Points, in no order, along strands that fork and pass close to each other.
Two points are linked if the straight distance between their rows is under 154. Some points are linked to none.
J372: -2 6 36 61 -6 1 -9 20 12 15 49 14 17 -11 59 -1 -25 -11 -57 14 -53 10 -27
 14 4 -23 -1 -21 -19 -24 14 5 33 -3 52 26 30 57 25 -56 -41 7 0
J136: 31 6 -26 -21 -14 1 11 42 13 20 -24 36 -21 10 2 25 -34 17 42 -85 11 28
 -56 27 31 6 -23 13 36 5 -16 -16 -17 -20 33 36 25 -3 -22 -9 -6 -32 32
J432: -34 25 -27 -11 3 55 3 -14 -1 49 -8 -39 21 -28 -12 -10 21 -26 1 44 25 20
 -11 -14 27 19 4 17 36 15 25 -30 42 16 -30 -5 -44 -51 -34 -7 -14 -11 -5
J746: 1 38 -39 -41 23 -33 30 23 13 -13 8 -17 -1 -17 -68 -9 19 8 19 -20 6 22 21
 -28 2 -7 -27 -12 23 -57 -26 15 -45 17 48 3 -54 -12 17 45 -14 22 -3
J450: -16 9 35 -13 -36 32 -14 -11 -12 32 -17 -9 26 -13 26 -2 -6 -1 -13 -28 14
 5 -71 53 41 29 34 -32 20 -16 -25 9 19 22 0 17 38 5 -23 -64 -20 -54 22
J946: 1 22 10 -35 13 -4 8 -15 -45 34 -45 -44 -20 2 -43 -3 25 22 -1 36 37 -18 3
 19 87 25 -9 -4 15 -46 -12 13 14 43 -12 -12 -28 10 4 30 2 -8 1
J57: 48 -5 -19 -19 33 -9 20 0 -17 6 -40 -4 -76 -8 -11 -40 -27 -8 41 -58 16 12
 -21 17 17 -24 18 61 11 71 -28 1 15 -8 1 4 64 -12 -34 43 17 -43 11
J430: -25 38 -9 10 -1 -5 6 -4 17 -9 -21 -17 39 0 -36 -22 -32 -5 4 14 -22 1 17
 -41 -35 11 -6 28 6 12 20 -8 -12 20 -16 -19 -58 -18 0 7 -5 28 -10
J449: 8 26 -22 9 -20 -31 17 20 21 -3 -42 23 42 17 -35 -11 -62 14 -7 -4 -9 1
 -53 -6 23 22 10 26 43 25 -3 32 16 2 4 15 16 7 23 -13 29 -3 -29
J119: 8 -35 18 61 7 18 -18 -1 7 -13 69 42 12 4 37 3 -34 -40 -22 22 -63 17 4 25
 -39 -42 18 -50 -40 -25 27 -8 22 -25 48 35 18 48 -6 -7 -35 39 -30
J499: -39 9 -22 14 26 53 -16 7 -25 31 -15 -51 19 11 -29 17 18 -24 -56 40 32 4
 0 12 67 -14 -9 8 33 -2 32 -4 21 13 -39 -22 -57 -22 -37 14 -34 -13 2
J867: 27 5 39 -14 0 -12 14 -4 -24 48 -27 -13 -15 17 14 -29 -21 24 37 -21 16
 -28 -27 17 24 34 -18 31 5 5 -26 11 3 18 27 48 43 36 10 -34 12 -29 8
J43: 36 -5 6 -9 -37 24 0 -14 -66 -5 -37 -19 33 74 -30 54 29 12 -40 -7 78 -63
 44 -15 -4 27 -20 23 7 0 37 -46 -2 39 -24 -25 -58 1 8 0 10 -43 -37
J748: 38 -48 -25 15 -19 -43 12 14 37 -37 16 28 -37 36 -13 -1 -12 -20 27 -9 -34
 27 3 32 -38 -40 -9 -20 14 18 -14 36 -11 -24 18 31 27 -7 52 40 1 47 -15
J515: -29 13 12 -10 -16 -26 -28 9 34 3 16 -9 16 48 50 26 42 13 -22 26 20 -7 15
 -18 -54 -11 -23 33 -18 24 -15 -11 4 -15 -77 -51 18 21 58 -7 40 24 -42
J415: -55 24 18 39 14 24 -2 -31 -6 32 -15 -47 40 -28 19 -59 -25 -33 -60 93 12
 -5 -29 -42 37 6 -13 8 -34 -22 10 -16 14 6 4 -28 -57 -26 -1 -14 -6 -14 8
J102: -1 8 -18 11 8 15 -17 4 -4 5 0 -40 82 -12 -28 -2 45 -13 -31 65 50 -34 33
 -29 1 5 38 -4 -30 10 21 -11 -34 2 -43 -7 -35 -15 -4 -8 -8 12 -16
J74: 34 24 6 -30 -2 -55 37 -32 -54 -29 -30 -26 3 37 -24 9 0 24 -41 -8 48 -24
 25 -55 -7 20 -7 40 -32 -47 -1 -25 -25 37 -43 -22 -78 6 24 19 21 3 -33
J229: 2 15 -8 28 -27 -20 1 15 25 -54 25 -43 0 -7 -56 -8 9 -19 -65 -24 0 17 31
 -48 -34 -37 -15 34 -6 -55 -5 -1 -45 10 -28 -52 -77 -1 29 16 -20 75 14
J992: -20 48 31 20 1 -44 3 -56 31 -24 -8 -23 24 -1 -5 -40 8 48 -9 33 -16 -25
 17 0 9 17 12 1 -8 -34 16 -4 22 23 -58 -29 -20 23 45 -10 -9 34 -13
J990: 14 12 -40 -19 -27 -31 24 -16 -64 -10 -50 -40 33 51 17 31 -5 15 -41 -38
 51 -16 39 -72 -32 18 -11 91 -2 -22 4 -15 -28 11 -44 -36 -58 -11 19 52
 32 -12 -23
J271: -17 36 29 34 -13 -29 -1 -52 23 6 -3 -19 15 1 4 -34 2 33 -2 21 -13 -23
 -30 33 36 14 -22 5 30 -38 13 -9 36 26 -16 -6 20 38 22 -38 5 4 -18
J531: 9 13 24 -35 2 22 -5 -8 -47 10 10 -36 16 -30 -56 29 63 10 10 40 51 -28 77
 -15 1 22 43 -49 -20 -41 9 -40 -21 24 1 -11 -81 -27 -25 20 -16 21 -17
J375: 10 -7 42 -39 -24 1 7 -33 -4 39 -33 -19 -7 -3 6 -25 35 43 25 -14 29 3 -46
 51 47 42 10 -6 -1 -40 -40 17 15 8 26 41 54 10 8 -51 4 -41 5
J10: 17 15 1 -9 -28 15 -19 -31 -58 -5 -18 -26 18 26 -25 24 7 16 7 1 78 -76 22
 48 42 51 -16 12 33 -14 28 -65 19 55 -21 -11 -35 13 22 5 2 -32 -19
J206: -15 37 34 -12 8 10 25 -25 -15 59 -7 12 -28 -39 -20 -30 -19 -43 0 -55 -8
 52 -56 -3 1 -13 -26 38 28 24 -10 -13 12 36 29 12 15 -3 -30 15 -22 -28
 39
J125: -19 39 16 -35 -41 30 31 -50 -40 13 -16 -55 -21 6 -25 -6 -19 1 -15 -19 -2
 29 -16 -10 28 30 -24 28 8 -78 6 -34 8 46 8 -24 -104 -12 -19 7 2 -7 -5
J523: 16 -37 -17 -43 12 13 14 4 -52 15 -25 -10 19 -24 26 34 29 23 36 3 53 -46
 53 6 1 39 -8 5 -47 -5 26 -22 -66 -19 -6 36 -20 19 -29 13 33 -14 0
J326: -37 -11 -19 2 11 57 -8 -7 -10 39 4 -14 21 -46 -6 -4 35 -22 20 23 -5 -1
 -6 20 36 30 66 -32 25 54 7 -14 32 0 -33 -1 -5 -36 -54 -15 -19 -19 -23
J764: -8 -11 16 13 4 14 -6 -29 47 -27 71 6 12 -57 -6 -4 37 -7 48 -4 -47 10 21
 8 -30 -12 4 -63 -28 -40 24 -7 28 9 33 12 3 20 16 -14 -24 50 22
J259: -8 28 -21 -18 -25 39 51 33 -18 59 -31 36 27 -40 -20 27 -8 -15 6 -38 -8
 47 -72 -27 34 32 6 11 55 -18 -8 -12 43 20 24 34 -8 -13 -3 0 -1 -42 -14
J403: -23 -3 18 -2 40 -17 -43 -15 24 -49 24 12 -33 -26 -13 1 -19 -13 -22 5 -70
 5 12 -2 -38 -56 47 -16 -14 52 40 19 38 -11 -11 -54 -2 -1 8 33 -37 17 22
J616: -1 -40 30 3 -16 55 11 -4 10 -22 33 44 -79 7 58 -1 28 -7 26 -17 -34 11 13
 27 -33 0 18 -21 -5 20 0 -8 -11 -61 -20 12 61 -8 -20 -45 -4 -6 27
J666: 12 -11 -3 -9 26 40 -26 5 -37 39 -48 -28 9 -2 -26 2 5 -38 -47 58 41 -32
 -14 -19 76 10 21 33 -7 22 25 26 12 26 -20 -14 -22 -2 -31 9 -8 -36 10
J133: 10 -38 -20 -9 -11 62 -9 27 10 -2 -3 19 -57 6 64 20 6 -8 6 -23 11 -2 14
 12 -3 -6 -7 2 -14 18 -16 15 -68 -45 -16 30 41 -25 -27 -77 -13 -16 42
J228: 5 17 -24 -16 6 -24 -18 -1 -6 -10 -23 -32 46 -2 11 -15 46 43 29 29 26 -46
 35 12 -11 24 31 35 -22 36 8 -2 -2 -12 -62 -8 18 23 19 21 42 0 -32
J236: 50 5 23 -3 -53 -39 8 18 -14 -14 -20 40 -41 31 25 -24 -34 28 24 -21 -37
 21 -18 25 -36 3 19 30 27 46 -36 6 25 -18 58 32 91 1 -13 -11 46 -57 -42
J911: -21 12 -14 17 41 17 -11 20 19 6 24 -18 41 -51 -33 -55 8 -40 8 33 3 16 -2
 -39 -7 -17 4 -41 -42 15 8 -4 -26 -25 22 -28 -19 -38 -30 3 -38 1 27
J405: -76 23 -3 58 -12 8 27 -5 -3 15 17 -26 61 -8 37 -25 14 -12 -42 51 8 32
 -62 -16 31 -9 -30 -3 5 -62 9 -12 30 5 38 6 11 -9 -1 -18 -34 19 16
J301: 3 -24 -26 21 7 40 -37 57 3 20 2 12 16 19 43 39 -4 -14 -20 8 21 -19 -9 18
 24 -2 -3 13 -17 52 7 30 -54 -44 -38 -1 18 -19 -45 -46 -4 -38 34
J883: -3 2 -15 13 -50 11 -7 -7 -55 -14 -25 -46 24 78 -5 39 24 -1 -59 -21 68
 -40 49 -16 -7 15 -32 68 -25 -7 17 -39 -32 37 -56 -53 -57 -14 3 11 9 -10
 -21
J305: 28 4 -5 -7 -3 -61 33 -2 18 -16 22 -3 -21 -12 -63 -4 -15 23 20 -24 -22 23
 11 6 12 10 -52 -15 27 -72 -27 -10 -48 40 50 12 -51 3 48 34 -7 45 -6
J673: -13 16 -26 18 -16 -29 7 -8 49 -67 41 -30 -10 17 -60 -4 26 17 -46 -24 2
 31 9 -4 -1 -19 -50 17 22 -57 -7 1 0 14 -34 -20 -56 26 66 30 -13 76 -1
J444: -5 -10 7 1 14 3 -42 11 3 0 -1 -32 46 -7 -19 25 60 20 2 48 45 -59 56 7
 -23 16 24 6 -43 11 20 -25 -43 -3 -71 -26 -28 -12 9 30 2 14 -19
J667: -71 10 32 17 -15 37 -8 -44 -16 56 -15 -44 30 -43 32 -20 -1 -36 -56 55 16
 16 -61 -2 42 11 -19 -3 -9 -35 -2 -9 34 24 34 -18 3 -12 -16 2 -23 -22 26
J128: 49 -24 -57 -33 -7 20 25 18 -26 -56 -49 -23 12 31 29 24 9 54 16 -12 52
 -33 42 27 -12 40 76 7 20 17 -10 21 1 -44 -29 33 58 -37 13 -35 53 -53
 -25
J478: -31 13 -13 44 -46 34 7 25 40 2 75 4 -8 -21 44 27 17 -16 8 -19 -27 39 -35
 55 24 0 -5 -20 16 -6 5 -12 7 -34 -2 41 39 9 -8 -71 -19 13 39
J11: -13 -23 13 -14 -12 19 -43 41 26 4 9 37 -13 32 37 91 -32 18 -7 -30 -9 12
 -3 -21 -19 -2 -29 -29 11 20 18 -6 -14 -23 -1 -3 5 8 -19 -24 -3 -5 19
J968: -15 23 -1 28 -15 -14 -4 -37 55 -19 87 3 -3 -48 -40 -59 23 -1 56 -2 -60
 -19 53 35 -36 -16 1 -32 3 -13 -4 -6 37 27 20 19 3 2 11 2 5 42 -9
J908: 42 -24 12 -10 7 -22 42 -24 57 -25 -4 37 -62 5 -2 12 4 28 55 -51 -21 32 3
 7 -28 -15 12 -49 -14 9 -4 -11 2 -30 42 21 21 -2 -11 1 0 19 35
J554: -7 -37 30 -4 40 18 2 3 4 7 -1 32 -44 -12 7 7 -30 -31 -9 5 -19 -4 -3 -51
 -21 -20 42 -3 -15 83 14 -3 12 -14 -8 -34 19 -13 -67 19 -1 -32 22
J772: 40 -8 39 -32 23 -60 5 -18 4 -6 9 27 -84 -21 -38 -19 -40 -12 52 -28 -43
 21 26 1 -45 -9 -9 -28 -25 10 -8 -8 -37 38 55 -17 -6 -3 -4 48 -4 30 21
J56: 2 -21 -10 19 52 1 47 -11 12 40 4 24 -18 -26 -25 -67 -12 -39 40 -27 -26
 36 -22 -6 -8 -20 45 -6 2 11 -44 28 -14 -7 30 4 31 -14 -8 23 -30 5 18
J167: -20 -6 24 -16 -9 -8 -41 -1 47 -35 -1 18 20 23 23 52 12 5 -24 2 -5 10 11
 -21 -45 -24 -25 -4 -17 15 21 7 2 -23 -63 -34 0 15 56 2 26 32 -3
J538: -10 6 3 82 -17 4 -13 10 -3 13 49 18 10 45 28 -46 -6 -27 -3 54 -36 -22 21
 3 -39 -17 -36 37 -20 13 -7 7 -6 -16 -6 29 38 41 -25 5 10 32 -36
J862: 24 14 -16 -8 -33 -39 -20 32 -8 -14 -23 24 -2 24 3 1 -39 26 18 -1 -13 -25
 -36 -5 4 17 3 53 37 45 -26 11 23 -8 16 29 43 -2 23 -17 52 -50 -36
J929: 0 -10 -26 20 23 50 -58 35 -30 25 -29 7 2 9 -1 7 -22 -36 -19 40 37 -20
 -29 -17 58 -6 -7 41 -12 55 4 22 -14 0 -31 0 6 -10 -40 -13 -2 -46 17
J377: 62 -15 11 50 17 -27 1 7 13 -19 16 19 -3 15 -30 -80 -38 -15 33 -11 -2 -33
 4 26 -4 -4 -24 -27 -40 -61 -39 58 -46 -3 36 30 26 18 14 19 -5 31 -14
J483: 11 -18 29 -11 16 -2 -14 -12 34 -40 -4 39 -16 9 17 23 -21 25 -9 -12 -52
 13 -20 16 -15 -11 69 -61 -8 4 27 31 51 -45 23 -6 29 17 32 -22 0 25 -2
J490: 57 -27 36 -46 31 -33 34 -30 21 -11 -28 40 -74 6 -6 -8 -27 27 69 -27 -36
 12 -1 -8 -35 -7 15 -24 -12 37 -8 -15 -21 -15 71 1 27 -21 6 31 32 6 8
J605: 12 0 -5 -17 -11 -3 -4 39 28 5 -11 50 -14 31 3 74 -32 2 -5 -64 -17 35 -38
 -10 21 -3 -45 -13 47 15 4 -8 -32 -8 24 2 -7 12 -14 1 -3 -29 16
J160: 44 -10 36 -24 -11 -44 26 -13 24 10 -17 17 -74 20 -11 2 -30 19 45 -39 -43
 35 -8 27 -29 -20 1 12 33 58 -17 -30 33 10 61 20 55 6 -25 29 26 -19 -15
J393: -2 -21 20 -23 1 -6 -48 -11 33 -43 -6 1 -4 12 19 35 5 22 -14 18 -13 -20
 22 8 -15 -10 26 -34 -8 29 52 21 32 -33 -52 -21 24 26 12 -14 2 15 7
J41: 41 -33 -44 -26 18 7 13 9 -56 -18 -57 0 -46 -19 48 -14 -31 12 49 -32 41 4
 -8 10 -2 16 36 52 15 46 -16 17 3 -37 18 26 60 -17 -13 18 42 -76 1
J714: -64 -8 -18 69 23 -15 8 10 19 13 26 2 29 3 30 -38 -1 -27 -51 32 -8 28 -47
 5 25 -14 -31 -8 13 -86 -19 19 9 2 36 5 5 -1 33 10 -34 40 17
J678: -3 -46 28 25 -8 -4 -20 9 13 -44 55 66 -25 20 44 57 -47 -33 -53 5 -57 29
 -2 -25 -37 -53 -38 -11 -10 -5 24 17 -3 -16 17 -6 13 30 31 40 -18 45 6
J819: -12 -19 -16 -5 19 25 -3 29 12 9 2 27 -4 -39 18 19 13 -21 42 7 -7 8 17
 -45 -28 -4 27 -3 -8 69 8 -9 -17 -24 2 -2 3 -35 -54 -6 6 -15 -1
J621: -16 -5 -10 11 35 -12 37 13 10 26 -1 20 12 2 -15 -50 8 -25 12 -18 -16 33
 -37 27 33 -10 2 -14 19 -15 -37 54 -4 -5 21 29 33 -4 8 2 -27 28 16
J50: 6 -35 -62 -61 23 -18 19 39 -47 4 -32 33 11 -43 44 41 -5 14 50 -39 28 2
 37 -59 -37 21 -5 39 -12 47 -3 13 -33 -14 15 12 5 -17 -15 9 35 -56 -34
J364: -39 22 -29 10 -1 26 19 34 33 25 20 -4 6 -23 33 34 -2 -9 -7 -38 -3 43 -39
 29 34 1 -1 -33 38 -12 11 -3 31 -19 8 29 18 -16 -24 -39 -22 3 35
J741: -37 49 4 25 0 -20 3 -40 2 -35 10 -69 28 -13 -26 -64 33 10 -32 39 -5 -24
 15 -11 30 6 8 20 4 -34 12 -15 20 33 -86 -39 -48 -3 34 7 -3 50 -15
J577: -24 5 0 -17 20 -4 -17 -11 -26 14 7 -60 -37 -12 -26 -3 53 23 -34 38 31 14
 3 45 80 8 -29 -5 14 -61 -21 17 -12 22 -14 -6 -29 5 -14 24 -17 14 49
J21: -9 -3 17 -9 53 -7 -12 0 24 -11 2 23 4 -29 18 11 -26 8 -26 -6 -63 2 -37
 -2 -11 -44 75 -43 -10 30 26 -5 69 -8 -3 -30 -11 15 6 13 -44 18 12
J327: 14 -36 -15 -38 23 41 22 -4 -32 0 -39 6 -13 -35 -29 15 26 -1 18 2 32 -21
 20 26 40 32 64 -29 19 46 11 4 41 3 -23 -8 -8 -27 -40 -2 -13 -30 -21
J13: 4 -41 40 -7 -16 15 -66 1 18 -15 46 50 -9 30 68 83 -31 -11 -49 -4 -19 11
 9 -35 -31 -35 -33 -28 -31 13 38 6 12 -22 12 -40 2 19 9 -3 -26 41 24
J410: 13 -37 16 -8 -6 17 23 2 34 5 29 47 -62 -11 29 19 32 -9 53 -65 -29 26 10
 15 -24 8 -13 -30 10 21 -1 -18 -6 -28 28 44 35 -1 -5 -18 -1 10 27
J389: 8 -35 15 52 -10 -2 -18 16 -11 -26 44 72 -7 8 19 8 -60 -31 -24 9 -64 18
 12 -1 -58 -44 5 -28 -14 16 10 4 7 -23 22 10 19 31 -3 36 -18 22 -10
J995: -19 1 -6 -12 -33 64 17 15 -3 50 -9 7 23 -22 2 36 4 -16 -9 -19 30 32 -57
 23 62 26 27 -45 9 -20 -25 -5 27 -10 15 24 19 -26 -62 -62 -14 -49 17
J524: -26 0 5 18 -19 28 -4 -11 51 -2 44 8 -4 -23 15 40 33 -8 31 -14 -29 25 6
 19 -19 -31 -12 -33 0 -14 40 -19 12 -17 -7 25 7 49 19 -49 -9 48 17
J618: -68 43 -17 32 -18 -18 10 -39 4 -33 29 -64 59 -6 -23 -50 27 -6 -55 38 -23
 -4 -4 -33 5 -21 -31 2 4 -66 -8 -8 20 6 -27 -31 -39 -33 37 6 -20 51 -7
J154: -45 9 14 -40 2 37 10 -47 -38 27 10 -36 -15 -55 -44 16 81 1 15 39 10 -22
 51 28 28 35 37 -65 12 -32 1 -28 23 28 1 -20 -45 -27 -21 26 -21 6 -11
J972: 22 -10 -1 -32 33 0 -15 -20 -8 -11 -62 -17 -19 0 -37 2 26 12 8 17 34 -33
 25 59 31 0 47 -17 13 53 15 23 26 23 -43 -22 6 -14 -10 29 10 -7 -20
J844: 0 -27 66 -7 7 14 -4 12 -3 -1 28 42 -45 -3 5 -3 -25 -22 -6 -30 -32 14 -32
 -25 -13 -22 30 21 -8 78 12 -47 21 -10 -12 -54 49 2 -74 34 -12 -65 37
J262: -35 26 -16 54 35 -32 -11 -8 16 -17 34 -26 45 12 -19 -51 29 -10 -20 33
 -20 10 -11 -13 29 -21 -36 0 0 -59 -20 30 -23 19 -4 -9 -18 -2 25 13 -24
 59 19
J163: 27 -6 -33 -27 29 30 -10 7 -102 28 -34 -13 -37 -15 -19 20 28 -10 9 -17 50
 -26 31 46 73 15 4 40 -4 38 30 -7 -12 32 -16 -9 -1 -5 -45 41 -2 -52 26
J251: -47 -2 2 -12 -20 46 23 5 -25 19 -5 -1 27 -17 3 36 44 -6 -39 24 34 2 -29
 35 70 -2 5 -72 3 -53 -4 -5 26 -31 1 26 -5 -15 -28 -37 -15 -18 12
J705: -7 37 -6 42 -2 -26 -4 -11 20 -25 3 -41 4 23 -26 -44 -36 -13 -37 4 -7 20
 27 -56 -43 -14 -31 49 -27 -20 19 -5 -50 23 -21 -57 -54 -16 10 -1 -22 53
 5
J482: -29 -4 -30 2 0 6 -4 35 12 -6 3 12 15 9 14 11 -10 2 26 4 -21 -4 8 -49 -52
 -4 -18 52 14 67 0 -5 -35 -10 -17 -18 -10 -21 12 13 10 2 -25
J750: 26 -24 -9 -61 -36 29 -15 47 8 -12 13 21 -6 30 71 71 22 23 -3 -12 -1 -12
 36 -9 -36 32 26 -7 -22 24 -36 41 -6 -32 -19 -6 21 -37 32 -92 45 -38 -18
J319: -15 38 -32 -2 -17 34 22 24 -5 7 -45 11 39 4 -39 3 -43 -15 -22 -13 11 26
 -54 -38 21 6 13 15 58 12 17 -4 31 4 -8 6 -41 -14 -11 -18 -6 -21 -30
J930: 31 -26 -16 -7 28 -32 4 26 -1 -24 5 -11 -25 26 28 -11 -6 3 29 -12 23 -29
 25 0 10 12 -38 27 -44 -22 -13 29 -90 -13 10 26 0 32 28 27 1 37 22
J856: -72 -5 22 -25 7 53 11 -47 5 33 16 -11 3 -61 -11 -3 52 -7 14 20 -12 -1 5
 23 -4 -2 45 -59 1 1 12 -34 35 4 -2 -7 -30 -23 -32 4 -30 -2 19
J242: 13 35 -7 -43 16 -21 0 19 22 -28 7 -9 -3 -44 -88 4 -6 -11 -1 -8 -6 21 24
 -69 -8 -12 14 -30 7 -30 -6 11 -29 19 27 -40 -66 -34 -14 57 -34 32 16
J29: -44 7 -8 13 6 12 -6 -12 48 -38 40 3 24 14 -3 58 -14 27 -28 -43 -38 55 -9
 -30 -26 -28 -2 -26 31 -27 47 -24 46 -9 19 2 -56 16 23 -6 -37 43 23
J973: 38 -10 -9 11 22 -22 33 5 48 -23 -21 5 -2 6 -28 -61 -5 9 30 -13 -14 20
 -35 60 8 -24 19 -37 32 -26 -44 53 8 -25 36 25 40 -17 46 -23 -6 23 -1
J325: -44 -20 14 -1 18 40 -8 -23 -27 2 2 -42 1 2 1 10 75 13 -33 37 50 -20 -1
 63 84 11 -11 -36 10 -76 -2 14 17 -12 -20 -10 4 13 -30 -8 -22 6 25
J463: 0 1 74 -6 -5 7 -42 7 -34 20 -1 21 -63 -1 22 -7 -5 -2 29 -25 10 -5 -27 24
 15 -24 9 16 -14 60 -24 -37 -5 13 -11 -37 34 29 -71 -1 4 -74 42
J309: -2 -3 -19 -10 -30 -45 -26 -4 8 -2 11 3 65 21 36 21 45 31 -12 26 11 -43
 29 -49 -70 2 -6 -2 -41 11 -21 -31 -23 -5 -51 -14 5 -11 43 -21 38 -7 -33
J543: 10 38 13 -10 7 -37 8 -24 -26 -12 -31 -45 -11 31 -23 10 19 39 -31 11 43
 -34 2 -10 61 16 -28 13 5 -80 -7 -6 -4 47 -16 7 -47 32 21 10 15 10 -15
J758: 28 26 -19 41 -5 -53 21 -16 49 -26 -9 -15 11 42 -26 -45 -11 26 14 -4 -20
 32 -42 44 14 -11 5 -6 33 -20 -25 33 39 -26 16 32 58 1 53 -15 29 34 -31
J735: 3 3 -4 -20 38 -35 -13 -13 24 -38 13 8 -25 -40 -40 -2 -41 -18 -26 -2 -43
 17 25 -18 -12 -36 10 -34 -6 5 11 23 -15 26 12 -58 -39 -1 -4 61 -34 62
 34
J948: 21 -19 -24 -65 -6 4 -10 26 -39 27 -48 45 13 -8 15 65 -40 1 21 -28 0 -15
 20 -64 -46 7 -13 31 10 60 1 2 3 3 15 3 -26 -16 -7 21 42 -46 -38
J481: -16 3 14 56 -16 -17 4 -24 35 -41 67 16 -37 -22 -31 -37 24 -6 29 8 -54 -2
 36 48 -62 -41 0 -15 7 16 17 0 44 8 10 35 34 44 38 23 26 36 -3
J597: 5 -13 -24 -57 -8 -10 3 15 -35 10 -51 5 19 18 11 36 -34 -5 -10 -26 16 2
 28 -72 -64 15 -16 56 1 9 10 -17 -9 16 -11 -24 -63 -20 14 32 34 -22 -43
J660: 21 -11 21 -11 40 -21 35 -12 -4 12 12 36 -53 -43 -47 -60 -31 -42 33 -18
 -28 18 -3 -22 -14 -24 12 2 -31 11 -15 18 -43 26 49 -18 8 -13 -31 60 -22
 12 23
J696: 28 -32 -34 -45 -11 -8 39 6 -41 -9 -14 21 -35 -3 78 11 -24 13 49 -25 15
 19 11 -1 -41 23 7 25 21 36 -39 3 -23 -58 26 35 61 -26 2 -16 30 -86 -2
J240: -17 37 32 79 -27 -10 -11 -19 18 24 36 3 23 11 37 -30 -25 5 -29 7 -20 4
 -34 42 15 4 -28 7 15 -24 3 -8 21 24 10 22 39 60 15 -60 -9 11 -2
J658: -16 33 22 -29 -17 52 33 -1 -55 83 -27 12 -12 -52 -23 3 2 -23 16 -49 7 56
 -78 -10 5 11 -24 32 38 -8 -16 -24 59 36 19 20 8 -13 -8 -4 3 -53 12
J717: 55 -18 3 19 14 -32 20 -4 15 13 40 25 0 -16 -43 -33 -24 -7 44 -30 -28 15
 -1 18 -3 -10 -47 -31 -8 -72 -27 18 -58 26 71 36 -15 9 -1 40 -35 20 -16
J878: 1 16 9 17 32 15 -33 -19 -2 38 -43 -27 26 -18 -3 -32 -45 -52 -38 69 11 2
 -32 -61 23 3 -2 35 -26 3 33 1 17 10 -2 -19 -38 -9 -31 -9 -12 -25 17
J808: 4 -1 31 91 10 -25 -12 -2 19 10 25 25 36 25 20 -43 -40 -14 -20 51 -19 -37
 7 -27 -15 -8 -29 14 -46 -20 2 13 -37 -1 17 30 18 32 -12 -23 7 24 -30
J638: 11 -26 -16 -28 -41 -18 -20 42 -4 12 18 12 32 26 57 55 18 15 -4 22 -8 -19
 8 -39 -46 31 -1 4 -20 26 -23 9 -19 -13 -24 -9 30 -8 24 -58 58 -16 -31
J221: 15 -11 -43 -23 -17 -12 10 0 -22 -29 -38 -28 33 28 28 34 22 53 21 6 51
 -49 26 44 -14 18 27 18 -5 51 6 -4 11 -24 -30 4 23 -11 19 8 58 -20 -32
J451: -10 6 14 48 -43 -11 -23 -9 8 -12 64 28 -35 23 7 -66 19 -5 17 35 -55 -17
 58 48 -70 -13 -23 22 -4 11 -4 14 23 -1 -11 18 44 51 11 39 28 36 -35
J516: 2 14 -37 24 10 -48 9 -4 62 -51 1 -22 -6 34 -43 -11 -3 20 -8 -8 -3 23 -23
 45 19 -19 -21 -10 35 -33 -22 8 30 5 -11 2 -1 29 69 15 12 59 -6
J76: 29 3 -33 -28 -25 7 32 8 -17 -32 -35 4 -38 20 48 5 -23 55 39 -10 13 -20
 14 15 -24 37 46 16 9 30 -21 5 -25 -58 -6 66 48 -44 20 -60 29 -59 18
J491: 13 15 -22 7 7 -5 -14 53 30 -1 -4 -18 82 -3 -34 -26 6 -39 -19 38 40 -13
 -8 -66 9 -13 23 -37 -55 -14 -4 7 -25 -20 13 -6 -10 -11 -18 -23 -7 3 -4
J925: 50 -1 21 65 -4 -43 -34 -6 17 -17 28 35 30 31 6 -48 -27 -7 10 21 -11 -46
 29 -2 -18 -2 -51 -16 -69 -32 -14 19 -59 13 11 2 27 37 16 13 14 25 -38
J324: 20 7 13 -19 -1 10 -27 -2 -23 6 -34 -30 5 21 -23 31 14 34 14 5 45 -46 35
 76 27 21 -4 -18 19 15 32 -5 29 22 -46 -13 -17 13 -12 -6 5 -26 -1
J2: 32 14 32 43 8 -24 -7 10 -17 42 5 6 -19 45 41 -57 -34 -1 16 -21 3 -19 -25
 24 15 19 -32 62 14 13 -28 26 -24 31 45 31 38 38 9 2 8 16 12
J781: 9 -41 -40 -69 23 -5 -2 41 -26 15 -14 8 20 -11 60 31 19 11 26 -16 30 -7
 57 -35 -42 22 -18 15 -41 25 -17 3 -59 -38 9 13 -11 -7 1 -10 51 -42 7

A fork is a point with three links. Follow the links from the first point to the second and name the forks in between, in order.
J658; J229: J490
J990; J403: J995
J577; J490: J990, J326, J666
J240; J74: J666, J326, J990
J271; J990: J666, J326
J523; J968: J990, J995
J781; J995: J990
J432; J883: J326
J717; J43: J995, J990
J972; J490: J326, J666

A fork is a point with three links, a tip a point with one. Leave the first point through the second and follow the links. Name the first fork or tip that comes.
J415; J667: J136
J478; J524: J750
J76; J128: J911
J167; J393: J995
J554; J819: J490

Name the points in between on the shortest way along the links from the first point to the second, in order.
J463; J259: J844, J554, J819, J482, J430, J705, J229, J673, J516, J758, J973, J621, J56, J660, J772, J490, J160, J236, J862, J449, J319
J451; J995: J481, J968, J764, J524, J478, J364
J741; J878: J618, J262, J714, J405, J667, J415
J717; J577: J377, J925, J808, J538, J451, J481, J968, J764, J524, J478, J364, J995, J251, J325
J990; J160: J883, J43, J10, J324, J972, J327, J326, J432, J499, J666, J929, J301, J133, J616, J410, J908, J490
J750; J403: J638, J309, J515, J167, J393, J483, J21
